Each row is a point on a landscape with many valleys, with its height.
From any point a ball rolls to the lowest of the 6 points nearest to it. It stops when none of these is lower. Distance is the straight distance between rows; heights are no part of it.
j234: [114 143 172 165 155  74 189 108 145 137 149 112 110 153 153 107 154 161
 109 161 146 144 102 182 111 144 146 127 129]  (h 20.2)
j724: [122  98 118  61  99 133 105 142 137  99  95 143 148 122  89 141 172 152
 135 198 141 135  87 116 110 100 151 124  94]  (h 24.4)
j631: [153  94  99  66 101 152  78 136 175 124  64 122 170  88 106 163 119 152
 138 151 118 134 105  53 129  98 181 142  62]  (h 37.6)
j894: [ 80 111 101 108 189 175 104 107 133  83  53 138 137 160 170  87 185 118
  93 128  91  98 112  92 149 146 127  69  95]  (h 42.8)
j669: [167 119 133 140 127 161 145 193  97 123 157 130 112 107  97 104  82  76
 152  77 110 121 149 109 156  87  86 193 141]  (h 17.0)
j583: [164  97 168  85 113  90 179 159 175 121 178 117  99  96 127 131 127 165
 121 196 168 136  78 164 134  95 166 198 105]  (h 22.7)
j904: [143 131 157 173 177 109 177 148  93 141 152  85  79 150 140  66 126 111
 114  91 114 126 134 139 157 106  73 161 158]  (h 24.9)
j988: [135 131  91 134 130 179 101 132 122 104  91 127 136 109 132 154 133 105
 154  78 134 123 150  75 118 121 143 108 139]  (h 66.5)
j288: [106 133 157 107  97  87 124  86 141 144 193 156 124 116 116 165 105 136
 112 194 147 157  89 190 109 160 157 110 135]  (h 20.0)
j412: [156 111 143  98  87 131 127 159 156 120 122 119 130  97 111 156 122 162
 140 158 140 141  94 108 130 103 145 165 113]  (h 15.7)
j475: [192 111 144 100  72 130 127 168 165 157 144 120 131  84 116 144 101 163
 155 145 143 140  97 104 127  96 143 197  95]  (h 10.3)
j39: [ 75 154 143 167 185  84 134  71 127 119  71 135 119 189 161 102 217 163
 127 173 132 141 113 151 105 178 130  54 111]  (h 33.6)
j533: [ 97 154 165 174 197  88 141 101 120 122  93 126 109 174 164  71 193 162
 123 166 143 136  94 155 104 157 118  64 117]  (h 28.9)
j857: [104 149 142 165 111  99 133  97 148 138 152 138 134 132 145 157 119 129
 111 117 135 150 123 168 116 156 138 105 147]  (h 31.1)
j793: [ 91 114  82 105 160 178 108 112  81  75  73 151 120 168 129 101 184  77
 134 121 128 122 158 106 126 143 138  55 124]  (h 25.1)
j835: [ 96 145 139 167 194 129 129  99 111 116  72 111 105 169 180  85 191 125
 117 128 123 127 111 120 129 144 117  71 120]  (h 30.0)
j918: [150 121 126 145 123 173 128 163 163 117 107  97 133  93 143 118 109 126
 108  70  96 109 105  92 157  94 117 159 119]  (h 34.9)
j386: [149 108 119  97 111 159 103 166 125 114 115 136 149 117  89 132 133 122
 149 124 120 134 125  98 125 103 138 148 104]  (h 18.6)
j902: [113 130 144 108 121 100 152 136 108 115 169 128 101 156 110 109 154 141
 119 176 135 132 126 179 124 130 110 151 148]  (h 13.6)
j29: [120 105  88  86 127 164  83 130 108  97  82 149 146 129  92 135 155 108
 159 130 132 125 153  99 104 118 151  87 116]  (h 39.3)
j493: [ 69 123 105  97 112 112  98 111  82 112 141 165 137 177  96 122 169 124
 117 195 142 118 140 180 105 168 117  90 147]  (h 17.8)
j701: [100 146 127 134 116 108 132 117 143 115 107 128 139 144 135 159 159 154
 120 140 149 133 120 135 109 137 142 101 133]  (h 29.8)
j292: [134 121 113  92  95 129  88 138  95 154 167 153 158 126  82 153  82 120
 155 145 133 130 160 133 108 141 112 139 130]  (h 15.1)
j8: [122 112 129  53  77  95 106 115 157 143 145 153 152 119  90 177 132 193
 124 237 174 144 111 158  86 132 173 130  98]  (h 29.0)
j889: [158 130 190 180 110  67 184  92 182 170 212 127 113  97 149 150  63  98
 110 121 139 134 113 184 132 150 142 147 150]  (h 10.6)
j851: [158 123 120 128 105 144 118 160 130 134 121 117 124 109 114 146 111 114
 160  95 130 131 139 102 128 109 110 157 126]  (h 25.6)
j259: [146 138 113 164 154 186 130 156 103 104 119  96 123 106 133  91  99  87
 123  42  99 105 138  92 157 103 104 149 140]  (h 38.3)
j632: [132 104 134  71  70  87  87 104 118 167 204 165 150 116  88 153  88 141
 134 213 139 140 112 150  99 145 140 142 110]  (h 25.7)
j891: [125 115 129 107 118 148 135 161 110 103 132 129 115 127  99 102 150 113
 135 129 120 132 116 126 136 104 112 146 130]  (h 16.0)
j467: [150 144 132 141  85 117 125 117 171 131 111 122 147 103 130 188 123 167
 135 137 155 136 112 120 114 128 165 129 117]  (h 31.4)
j222: [ 99 108 113  98 131 150 113 120 166  84  45 123 144 122 148 130 175 149
  80 162 112 128  81  86 152 115 164 105  87]  (h 64.8)
j65: [115 113  91 115 130 183  95 115 137  88  56 134 145 111 129 149 147 105
 140 103 125 118 131  60 118 122 153  90 117]  (h 64.0)
j955: [135 116 100 104 154 203 105 169 109  88  95 153 154 127  92  91 117  87
 123 112  95 124 132 118 151  94 122 134 106]  (h 48.8)
j480: [173 130 187 165 129  77 204 121 166 164 195 105 108 122 154 141  86 135
 111 111 142 131 132 190 136 126 122 172 156]  (h 31.8)
j735: [ 68 151 116 146 163 120 122  80 120 104  83 143 131 178 166 123 209 137
 122 135 135 123 136 135 117 163 146  51 132]  (h 35.9)
j743: [176 121 162 169 117 139 152 161 167 138 126  78 107  76 150 119  83 124
 124  50 103 100  95 100 166  78 117 177 131]  (h 27.7)
j693: [110 139 125 147 118 137 122 117 148  98  68 127 130 112 152 168 154 142
 122 110 142 126 106  85 118 117 161 109 121]  (h 44.9)
j993: [114 129 160 135 172 116 155 131 103 121 132 111  80 172 128  53 186 143
 115 179 129 133  93 160 141 136 103 116 122]  (h 15.3)
j220: [115 125 128 102  92 111 123 119 149 125 131 139 142 123 113 171 145 165
 131 177 157 143 113 143 106 139 155 124 128]  (h 21.0)
j337: [171 116 142  99  74 107 109 122 126 192 205 148 138 100 113 156  57 117
 150 156 128 137 148 147 134 140 112 171 121]  (h 16.8)
j582: [153 130 189 132 163  65 214 126 145 152 209 111  92 151 149 116 120 145
 106 149 144 138 129 196 129 130 120 163 154]  (h 24.2)
j445: [118 156 138 185 116 119 137 109 149 136 126 120 133 128 162 168 119 131
 130  79 135 128 130 130 126 132 130 115 155]  (h 43.1)
j652: [118 126 123 134 170 161 142 163  87  99 127 123 107 148 117  57 146  92
 107 110  96 115 125 134 166 129  83 143 124]  (h 27.3)
j322: [122  92  98  57 115 151  80 146 109 110  92 160 173 144  69 133 156 122
 153 174 125 133 125 106  99  99 157 113  94]  (h 25.3)
j520: [122 132  92  82  93 126  52  97 107 176 139 152 187 125  89 163  85 120
 150 144 125 133 168 103  99 154 162 107  99]  (h 31.3)
j6: [132 129 101 129  88 122  95 109 173 129  63 137 161 106 142 208 122 167
 148 128 150 131 124  68 112 127 186 103 106]  (h 9.0)
j35: [206 118 125 140 116 160 125 188 106 149 152 135 131 105  97 115  54  89
 173  66 107 123 162  86 143  79 109 200 110]  (h 21.3)
j946: [103 101  92  80 128 157  98 138 100  83  90 159 134 161  88 112 187 100
 132 158 129 129 128 127 112 120 143  92 108]  (h 23.3)
j287: [147 128 140 137  84 106 137 122 164 155 165 132 131 105 132 173  90 156
 134 147 148 137 124 162 119 139 140 149 134]  (h 34.1)
j309: [100 102  83 101 157 215 102 121 139  77  44 141 156 120 158 109 141 101
 113  98  92 117 136  81 142 114 148  89 102]  (h 67.4)
j470: [108 163 159 202 163  72 171 102 122 156 137 122 121 163 172 109 132 138
 120  98 122 139 124 169 122 156 114 106 156]  (h 31.2)
j794: [ 82 124 105 109 162 143 103 113  79  93  87 144 103 198 121  82 220 105
 124 164 128 124 134 133 126 157 110  64 112]  (h 7.3)
j496: [177 138 123 168 109 140 133 155 118 151 156 110 120 102 123 139  65 100
 170  47 125 112 181 103 137 122  95 170 158]  (h 25.9)
j954: [136 143 107 125  86 130  88 113 150 165 128 134 149 112 128 180  93 149
 153 113 139 131 141 114 114 155 140 116 128]  (h 36.9)
j28: [163 119 172 109 108  81 178 131 132 155 230 144 100 109 115 139  73 114
 126 166 130 134 149 188 147 129  86 184 170]  (h 10.9)
j300: [128 122  99 129 149 192 115 148 111  82  85 130 135 117 123 111 135  89
 135  81 111 121 131  96 139 120 127 111 125]  (h 54.0)
j886: [112 146 146 163 155 107 148 123  90 129 143 105 102 164 136  95 154 127
 117 117 127 126 133 143 133 130  96 127 151]  (h 18.2)
j987: [149 141 150 157 104 108 163 133 135 157 171 115 112 114 128 153  80 115
 136 104 128 128 155 157 142 133  94 161 160]  (h 18.5)
j270: [134 139 117 178 158 157 155 159  65 110 133  96 105 130 116  83 114  72
 133  46 119 110 165 118 151 118  83 145 156]  (h 29.4)
j362: [188 110 177 119 107 101 189 155 169 146 184 111  94 103 134 137 106 137
 135 138 146 123 116 150 143  83 120 206 138]  (h 14.8)
j542: [146 124 120  95  77 112  79 114 129 174 156 145 150 107 104 169  84 140
 141 159 135 138 134 131 114 156 140 141 116]  (h 24.1)
j254: [118 143 121 134  89 119 116 109 150 136 137 139 142 114 131 187 115 144
 134 142 141 137 126 140 114 157 141 112 138]  (h 30.3)
j124: [137 121  72  97 132 184  87 116 112 112  63 148 156 108 111 146 118 102
 178  98 125 127 179  66  91 118 158  80 117]  (h 69.0)
j992: [132 144 113 152  99 130 110 115 165 124  73 121 147 100 154 192 127 152
 141  93 145 123 125  84 111 129 163 106 122]  (h 33.4)
j312: [115 128 129 122 139 148 128 133 144 100  93 105 121 126 144 113 162 140
 105 128 118 134  85 111 142 116 134 125 115]  (h 25.8)
j40: [116 103 122  64 109 155 105 166 121  95 116 152 145 131  76 114 158 125
 129 181 119 140  84 127 120  93 137 144  98]  (h 22.6)
j199: [147 125 124 166 179 187 146 183 105 106 126 116 125 125 119  61  88  75
 105  50  74 111 147 121 186  93  84 167 140]  (h 38.5)
j920: [113 147 157 160 123  78 160  90 141 147 197 133 111 137 141 140 106 117
 102 148 134 147 118 191 118 164 129 123 154]  (h 27.2)
j897: [ 79 127  98 110 136 135 114 130  77  88 106 148 128 177 104 110 186 104
 129 155 136 122 159 148 110 153 114  89 149]  (h 13.9)
j900: [150 103 148 129 131 136 162 178 120 120 165 115  98 116 109  85 116  95
 123 114  92 119 111 130 160  91  84 194 139]  (h 11.9)
j739: [128 149 139 182 171 128 141 133 113 126 119  86 106 127 161  90 145 119
 110  58 114 119 115 107 143 108 107 130 145]  (h 38.9)
j966: [163 135  92  97  92 157  82 134 130 164 105 120 170 113 117 156  91 136
 177  93 134 131 169  75 105 132 159 142 111]  (h 39.5)
j88: [143  98  95  53 129 188  76 144 125 119  83 157 178 122  68 133 129 124
 155 152 113 129 129  73 103  84 173 125  67]  (h 38.1)
j510: [ 98 133  97 127 110 142 100 108 139 124  94 141 150 124 134 182 136 135
 145 112 142 125 153 105 110 152 152  84 143]  (h 54.3)
j78: [138 128 142 130 109 105 161 149 113 124 168 108 104 132 113 125 126 126
 127 127 135 126 134 153 133 113 100 169 149]  (h 11.8)
j737: [133 106 106  56  76 123  82 122 150 151 101 140 175 117  87 179 131 182
 147 182 145 135 125  95  95 119 171 130  78]  (h 24.8)
j451: [121 154  94 165 143 160 135 141  72 104 127 123 129 126 123 118 107  85
 145  64 136 114 190 114 133 147 102 113 164]  (h 34.7)
j23: [198 136 137 177  85 128 129 134 158 181 160 104 120  91 157 162  57 121
 161  59 134 114 169 116 145 122 117 187 156]  (h 25.5)
j697: [109 109 131  90 135 132 138 169  91  94 148 160 108 156  84  61 178 113
 111 196 115 134  92 159 141 110  97 152 108]  (h 15.2)
j714: [109 133 136 144 135  98 159 125  83 131 182 116 101 161 116 114 129 109
 116 142 128 127 160 167 143 141  76 145 165]  (h 14.4)
j315: [125 124 134 111  94 106 126 139  99 142 199 160 129 126  95 144  89 116
 135 169 126 135 150 166 128 137  93 153 149]  (h 9.3)
j915: [115  88 126  41  99 121  97 147 113 111 137 176 155 154  60 123 167 157
 135 231 144 132 111 142  79  92 145 142  95]  (h 20.3)
j281: [ 68 138 119 133 127  97 126  88 147 114  97 148 134 167 143 157 196 164
 110 179 152 139 111 153 105 159 167  73 128]  (h 25.2)
j729: [ 98 142 107 132 112 132 110 125  85 129 158 144 125 137 108 151 110 112
 132 127 130 124 151 153 123 160 108 110 160]  (h 15.5)
j9: [106 107 123  70 100 101 127 130 157  93 104 143 131 132 112 154 189 179
 111 227 169 139  80 142 102 123 182 116 100]  (h 24.7)
j56: [188 131 160 167  81  99 135  93 175 197 173 131 125  81 156 170  46 112
 142 101 130 136 127 154 146 150 144 164 141]  (h 34.8)
j80: [167 141 106 127  76 124  85 114 180 175  88 132 163 101 151 197  88 163
 158 102 142 133 141  75 119 153 180 141  98]  (h 32.7)
j332: [138 130 137 183 202 147 149 152 126 135 103  85 116 116 183  54 104 133
  80  43  72  94 111 119 174 114  81 139 138]  (h 39.6)
j887: [133 121 111 135 166 195 123 175 117  91 111 125 130 117 120  82 111  91
 115  81  84 118 132 119 173  98  99 150 125]  (h 38.0)
j266: [130 161 112 172 106 130  95  99 175 140  88 133 161  95 165 200  93 145
 154  60 147 120 141  84 117 141 169 105 133]  (h 45.4)
j509: [ 94 111 109  56  81 106  72 111 131 145 147 173 161 129  73 169 124 156
 135 210 142 137 125 144  86 148 143  95 110]  (h 29.9)
j360: [115 130 117 158 196 187 125 142 121 108  92 103 132 141 171  70 133 112
  87  75  79 100 121 111 171 120  94 120 122]  (h 42.4)
j795: [106 155 103 168 175 170 119 109 107  97  69 114 123 113 184 103 145  95
 118  43 116 106 149  78 122 126 132  82 146]  (h 62.2)
j579: [113 126 124 111 119 114 140 151  72 112 162 142 117 162  84 105 150 113
 130 152 130 126 143 154 128 124  93 151 152]  (h 12.1)
j616: [112 131  60 100 109 149  65  91 142 161  94 141 175 114 132 187  86 125
 161 106 134 136 185  64  98 165 169  69 118]  (h 64.6)
j352: [163 115 158 114  82  78 125 104 110 173 231 158 105  89  99 151  51  98
 136 168 132 145 133 159 136 146 101 156 149]  (h 16.1)
j916: [181 112 113 104  88 155  95 155 147 144 105 113 150 106 111 154  94 137
 166 102 132 131 127  66 123 106 145 162  91]  (h 24.5)
j497: [ 89 140 142 142 173 109 138  95 131 108  82 136 107 170 149  95 218 162
 112 187 139 137  90 139 119 157 146  77  98]  (h 32.2)
j912: [ 92 126 101  92  87 119  75 101 139 149 125 157 156 128  99 187 122 150
 140 171 142 135 133 126 101 157 157  86 122]  (h 30.5)
j538: [142 119 191 171 227  97 171 144 133 154 132  93  70 144 163  32 130 158
 104 156 107 129  74 159 148 121  95 127 132]  (h 26.2)
j235: [112 139  67 125 117 157  82 112 104 143 122 147 154 113 106 157  86  98
 157 101 138 126 196 102 109 166 136  85 149]  (h 66.2)
j424: [106 146 117 151 169 142 125 126  83 104 109 114 101 162 137  79 183 103
 119 113 122 115 146 123 137 143 107  99 143]  (h 18.7)
j973: [113 116 141 109 150 118 156 151  90 107 158 121  89 159 105  66 171 120
 114 161 114 130 109 159 140 117  91 164 134]  (h 14.0)
j575: [122 122 100 131 139 193 100 130 159  90  52 115 152  90 161 138 116 129
 112  73 101 105 105  64 156 113 147 115 113]  (h 58.2)
j77: [161 112 179 121  97  67 155  83 149 150 227 150 107 102 116 162  83 102
 116 194 153 156  85 201 118 162 164 126 133]  (h 30.4)
j790: [ 98 141 122 128 149 119 134 120  94 110 114 125  97 183 120  84 203 127
 118 160 128 125 120 149 124 147 107  96 127]  (h 12.4)
j434: [131 141 163 183 142  88 184 115 122 154 163  94 103 136 161 118 113 123
 113  83 125 130 145 162 135 121 100 147 172]  (h 28.0)
j133: [151 130 151 185 170 131 158 159 135 145 124  75 115  97 181  86  85 123
  89  13  77  90 113 109 172  84 101 156 148]  (h 33.1)
j122: [119 104  79  69 107 146  68 119 108 129 100 153 168 143  73 162 132 130
 165 158 138 128 171 110  85 131 151 105 112]  (h 30.6)
j42: [162 104 121  67  91 141 102 168 135 148 136 145 156 111  80 132 117 147
 153 174 128 141 112 104 105  91 131 180  76]  (h 8.1)
j329: [102 114 114 126 159 168 107 123 167  88  49 124 155 117 169 135 157 144
  80 128 105 105  93  77 158 112 147 104  99]  (h 58.3)
j437: [196 102 155  92  86 105 147 172 151 159 185 128 118  95 104 128  94 140
 164 163 133 131 120 128 127  81 119 214 110]  (h 7.8)
j895: [ 83 165 123 170 140 114 128  91 128 120 118 135 136 156 157 143 160 137
 119 102 132 131 140 149 114 154 135  82 153]  (h 31.5)
j516: [119 144 163 168 137  76 178 102 131 154 187 116 105 142 150 123 111 124
 102 118 131 139 134 187 135 145 104 135 167]  (h 25.0)
j607: [154 128 124 148 123 143 143 164  97 119 149 108 111 118 112 127 104  97
 153  80 121 120 159 119 136 112  94 164 157]  (h 22.2)
j856: [168 110 164 105 105 112 176 170 121 131 190 125  88 119 110 113 109 119
 139 138 123 129 130 148 140  85  83 201 140]  (h 7.9)
j224: [163 129 141 152  96 135 131 142 166 132 111 105 127  86 139 162 105 143
 144  88 141 129 105  94 137 108 138 156 121]  (h 33.5)
j573: [ 81 116 111  89 113 117 112 109 116 105 119 159 131 168 114 143 193 151
 121 192 144 139 124 157  99 152 138  90 133]  (h 18.8)
j94: [124 101 106  81 104 148  97 132 144 102  73 126 151 111 103 162 160 150
 137 152 134 135 107  82 112 115 159 118  94]  (h 33.3)
j82: [184 117 132  96  77 122 101 156 120 188 175 141 156 118 103 149  69 125
 169 137 121 131 166 113 118 114 117 197 102]  (h 16.3)
j168: [ 82 139 109 144 151 145 113  79 139  85  42 130 145 120 174 155 180 122
 127  88 137 116 129  70 122 125 171  72 118]  (h 73.9)
j392: [182 128 127 125  89 125 115 144 118 186 182 129 140 105 117 153  47 103
 169 101 125 128 179 117 138 138 103 183 138]  (h 21.1)
j153: [128 119 166  96 156 102 176 153 135 122 174 106  86 140 125  68 161 152
 109 184 126 138  71 160 147 102 115 168 115]  (h 15.8)
j682: [135 107 108  46  94 129  74 134 121 145 132 170 186 146  57 146 141 154
 164 194 136 131 144 102  74  99 162 151  70]  (h 15.6)
j43: [101 116 107 114 171 188 115 142 115  81  82 129 133 157 133  76 161 106
  94 116  85 118 120 127 163 134 112 108 107]  (h 27.8)
j98: [140 109 155  86 105  85 163 142 123 133 229 149 110 126 110 136 103 140
 130 198 142 138 134 186 127 121  99 175 150]  (h 6.4)
j378: [130 153  74 134 137 195 120 132  95  96  81 137 137 113 108 126 115  82
 163  63 140 125 191  86 110 137 128  90 151]  (h 55.9)
j664: [108 144 123 152 135 133 133 124 115 110 111 113 113 146 146 119 168 125
 128 103 133 131 124 127 126 125 114 111 138]  (h 26.8)
j958: [ 98 150 130 173 172 103 160 120  54 130 153 112  89 191 121  77 151 112
 118 140 126 117 162 163 145 167  68 108 165]  (h 16.9)
j655: [ 91 155  89 155 136 152 104  87 147 116  74 143 160 109 165 187 130 121
 157  74 132 116 166  81 114 145 152  63 151]  (h 75.4)
j347: [198 135 145 170  73 121 134 135 180 178 118 103 136  80 161 168  73 152
 156  75 141 115 132  93 138 108 151 174 123]  (h 27.0)
j200: [111 122 136 143 200 147 127 134 124 115  91 105 113 155 162  49 172 145
  95 130  98 109  87 133 163 139  90 104 106]  (h 42.0)
j884: [139 100  79  84 137 196  79 130 128 108  61 140 166 105 104 137 117 109
 154 112 112 131 143  57 112 109 168 103  92]  (h 62.1)
j202: [104 131 102 147 164 173 115 111 115  89  63 130 134 130 158 116 177 100
 120  76 118 114 134  82 124 132 136  72 133]  (h 69.5)
j355: [142 152 165 206 142 100 169 117 140 148 129  92 112 119 171 123 113 137
 121  58 128 123 123 132 127  98 124 139 152]  (h 37.7)
j673: [144 144 150 173 124 124 152 133 154 126 100  93 119 103 154 139 130 138
 114  81 129 121  99 107 136  99 142 142 132]  (h 41.6)
j145: [144 135  59  72 104 157  61 103 113 178 118 141 198 125 101 156  72 112
 159  95 126 131 208  73  94 146 179 116  87]  (h 54.5)
j921: [119 132 158 155 188 124 148 134 148 123 100  93 112 135 173  71 148 163
  76 137  98 125  73 137 163 119 121 124 105]  (h 36.5)
j699: [116 123 136  95 133 130 146 147 145  98 123 115 118 126 123  95 164 155
  98 173 129 142  65 130 142 103 141 146 106]  (h 18.3)
j603: [133 127 131 101  81  98 120 119 175 143 144 144 147 104 118 189 110 183
 128 198 166 137 109 144 105 140 172 129 107]  (h 27.5)
j690: [127 133 116 162 173 184 124 144 146 104  75  92 149 100 180  99 111 129
  95  47  80  96 124  91 164 113 120 132 126]  (h 46.3)
j365: [132 135 167 161 190  94 169 136 100 147 150  93  82 161 144  52 153 134
 109 133 116 134 104 148 144 124  87 130 142]  (h 19.3)
j54: [146 137 196 190 201  59 200 123 125 173 150 103  73 163 162  62 125 147
 120 127 135 147 123 170 117 129  99 131 167]  (h 30.2)
j487: [101 111 116  80 117 126 122 130 127  99 103 129 122 145 118 120 199 142
 105 180 139 134  89 127 127 120 144 116 118]  (h 22.4)
j779: [ 88 158 140 168 151  99 142  89 125 133 133 130 124 164 150 132 161 143
 109 131 145 139 124 168 113 159 130  94 147]  (h 22.3)
j50: [ 82 146 114 158 174 137 123  76 130 100  55 144 129 153 181 129 198 122
 125 102 136 121 135 101 113 139 157  54 124]  (h 52.9)
j974: [133 131 158 137 113  82 168 120  80 152 227 145  99 129 101 133  75  82
 120 138 126 129 153 175 162 142  67 155 184]  (h 16.2)
j257: [120 135 144 165 193 135 129 126 138 123  81 102 122 130 186  68 139 152
  85  95  92 109  82 114 161 117 110 121 111]  (h 43.9)
j935: [108 149 153 168 165  68 183  99  77 160 204 121  87 169 125 100 113 101
  96 145 120 127 148 187 146 166  66 121 177]  (h 17.6)
j890: [142 148 118 175 135 153 129 128 126 105 102  92 125 103 155 132 127 109
 131  43 125 113 123  93 136 113 119 117 145]  (h 49.0)
j665: [161 102 145  76  87 107 133 162 132 141 189 148 140 118  95 134 100 144
 158 186 143 137 131 151 106 100 117 191 122]  (h 2.9)
j885: [ 85  93  89  78 181 209 108 134 110  64  60 167 145 174 123  72 173  94
 103 147  89 114 136 132 158 130 132  78  84]  (h 30.9)
j499: [160 109 176 117 162 100 201 156 136 137 191  98  77 128 128  68 136 117
 103 140 113 132  99 154 160  92  89 186 134]  (h 16.7)
j291: [160 127 163 127  99 106 165 147 177 129 144 107 109  97 136 145 121 167
 124 149 153 131  93 146 129 105 153 174 120]  (h 24.0)
j354: [158  94 156  97 111 115 158 185  97 116 195 158 118 132  85 105 117 117
 145 174 118 135 124 155 126  80  88 190 129]  (h 5.6)
j618: [120 139 151 131 103  94 163 119 160 123 141 129 125 134 130 147 145 173
 111 165 161 142 103 164 120 131 159 142 128]  (h 21.2)
j60: [ 96 168 139 190 162 109 134  88 121 113  85 122 129 145 189 120 178 131
 126  75 137 122 128 113 114 139 140  80 138]  (h 48.3)
j613: [157 164 131 185  93 115 109 104 174 178 128 130 141  89 162 190  59 122
 150  63 141 128 150 117 139 150 141 135 146]  (h 31.9)
j907: [104 120  82 113 177 231 114 134 112  65  64 155 144 133 132  77 132  74
 109  91  91 115 156 109 156 123 126  82 117]  (h 49.1)
j679: [104 115 115  60  77  96  43  86 108 166 170 162 162 124  67 162 113 127
 128 201 142 147 124 132  82 160 159  83 107]  (h 30.1)
j507: [130 118 146 144 189 136 161 166  91 127 151 107  89 159 120  28 143 104
 101 131  80 117 116 141 178 115  65 164 127]  (h 30.8)
j250: [101 141 141 127 131  91 156 113 132 124 137 119 109 161 133 115 186 160
 104 174 148 141 104 160 116 143 137 121 127]  (h 16.4)
j590: [136 143 113 150  99 132 107 128 121 148 159 127 129 106 127 162  76 111
 152  99 134 128 168 126 133 152 103 129 159]  (h 26.4)
j584: [ 84 137 127 117  81  93 117  88 171 132 121 164 152 119 122 201 140 168
 115 188 158 152  98 160 100 167 184  83 120]  (h 26.9)
j776: [ 91 130 144 140 193 124 130 102 142 111  59 117 119 158 172  81 193 155
  90 162 107 124  76 119 144 143 125  79  89]  (h 37.1)
j750: [190 101 161  91  99  93 166 162 129 158 218 154 108 106 100 130  77 122
 158 159 127 121 149 148 133  93  81 209 145]  (h 7.5)
j762: [140 150  82 128 106 158  80 115  95 167 143 140 160 105 105 150  52  86
 158  79 135 130 201  94 117 166 132 110 134]  (h 71.1)
j181: [ 95 142 142 126 110  87 146  97 170 121 146 153 139 139 131 167 138 163
  97 189 162 152  93 182 108 166 174 101 133]  (h 20.5)
j675: [179 124 103 104 122 186  88 170 114 134 103 131 156  98  94 119  86  95
 166  86 103 139 148  74 129  93 142 162  95]  (h 33.2)
j305: [ 84 165 151 170 162  73 150  85 117 141 155 135 110 181 145 107 151 139
 103 166 134 143 114 192 114 186 119  84 146]  (h 24.6)
j469: [131 142 169 158 180  73 191 129  89 156 186 105  70 179 142  65 137 138
 118 146 131 136 146 179 142 147  74 143 168]  (h 20.7)
j283: [100 117 112  99 181 172 118 146  98  89  97 150 120 179 111  47 183 101
  96 158  89 120 117 152 167 138  98 113  89]  (h 17.1)
j525: [119 119 146  97 117 113 160 142 160  96 116 117 117 122 118 126 170 172
  94 195 153 145  67 139 131 112 170 145  97]  (h 20.8)
j721: [136 121 153  90  99  87 142 117 172 130 178 137 132 113 118 172 115 169
 113 215 169 144 107 189 107 137 173 147 115]  (h 25.4)
j204: [119 158 138 202 146 109 156 115 114 157 159 102 116 132 161 132  96 107
 121  50 127 118 168 150 140 144  92 129 178]  (h 35.2)
j457: [131 164 144 221 143 118 146 120 121 148 145 100 118 106 168 140  86 107
 135  22 127 112 169 124 136 129 103 132 177]  (h 37.2)
j518: [112 130  87 122 126 163 100 135 101  96 101 130 147 131 109 145 136 106
 150 106 138 128 167 109 113 139 131  91 146]  (h 53.6)
j66: [164 108 175 107 134  77 198 131 164 131 212 122 103 115 134 150 118 154
 112 179 161 136 118 201 124 124 150 181 139]  (h 15.0)
j522: [139 149 144 201 165 120 157 137  82 141 141  85 102 129 157  93 117  93
 129  42 116 115 161 123 153 115  80 136 164]  (h 31.0)
j688: [139 141 107 129  79 115  72  86 175 183 103 147 172 100 141 209  80 145
 150 120 136 143 140  94 120 169 183 100 111]  (h 37.8)
j801: [ 84 133  69 125 133 155  91  93 128 120  91 150 152 122 134 181 135 118
 152 112 136 122 179  96  96 162 159  50 149]  (h 55.3)
j949: [ 69 134  85 114 116 138  92 104  98 103 112 154 142 156 122 152 164 121
 129 148 140 118 159 141 105 168 134  65 149]  (h 22.8)
j989: [200 115 158 144  85 119 153 155 163 166 152  99 106  83 137 149  76 131
 158  85 127 122 134 114 146  96 110 197 137]  (h 22.9)
j447: [124 132 120 150 150 167 126 136 141 103  90 103 131 112 157 108 145 118
 111  70 110 110 107  95 145 117 128 119 127]  (h 41.4)
j346: [162 143 131 172  90 122 123 123 156 174 161 116 131  96 144 176  65 130
 152  88 130 121 156 130 140 150 121 156 155]  (h 26.6)
j802: [139 130 163 150 145 105 160 134 149 125 123  88 103 117 152 109 135 141
 103 106 127 134  83 136 137  98 136 148 125]  (h 34.0)
j498: [ 95 119 124  86 101 103 122 106 125 125 160 153 126 143 107 148 144 154
 114 201 152 141 119 185 108 153 134 109 143]  (h 15.9)

Two balls start at each pair of points below. Name the first point that both come to, or write never.
j65 / j50: j794
j851 / j607: j78
j168 / j202: j312
j470 / j522: j886
j664 / j447: j78
j39 / j895: j250

For each start below, name the point where the ball stops.
j603: j665
j222: j665
j124: j794
j679: j665
j735: j794
j60: j794
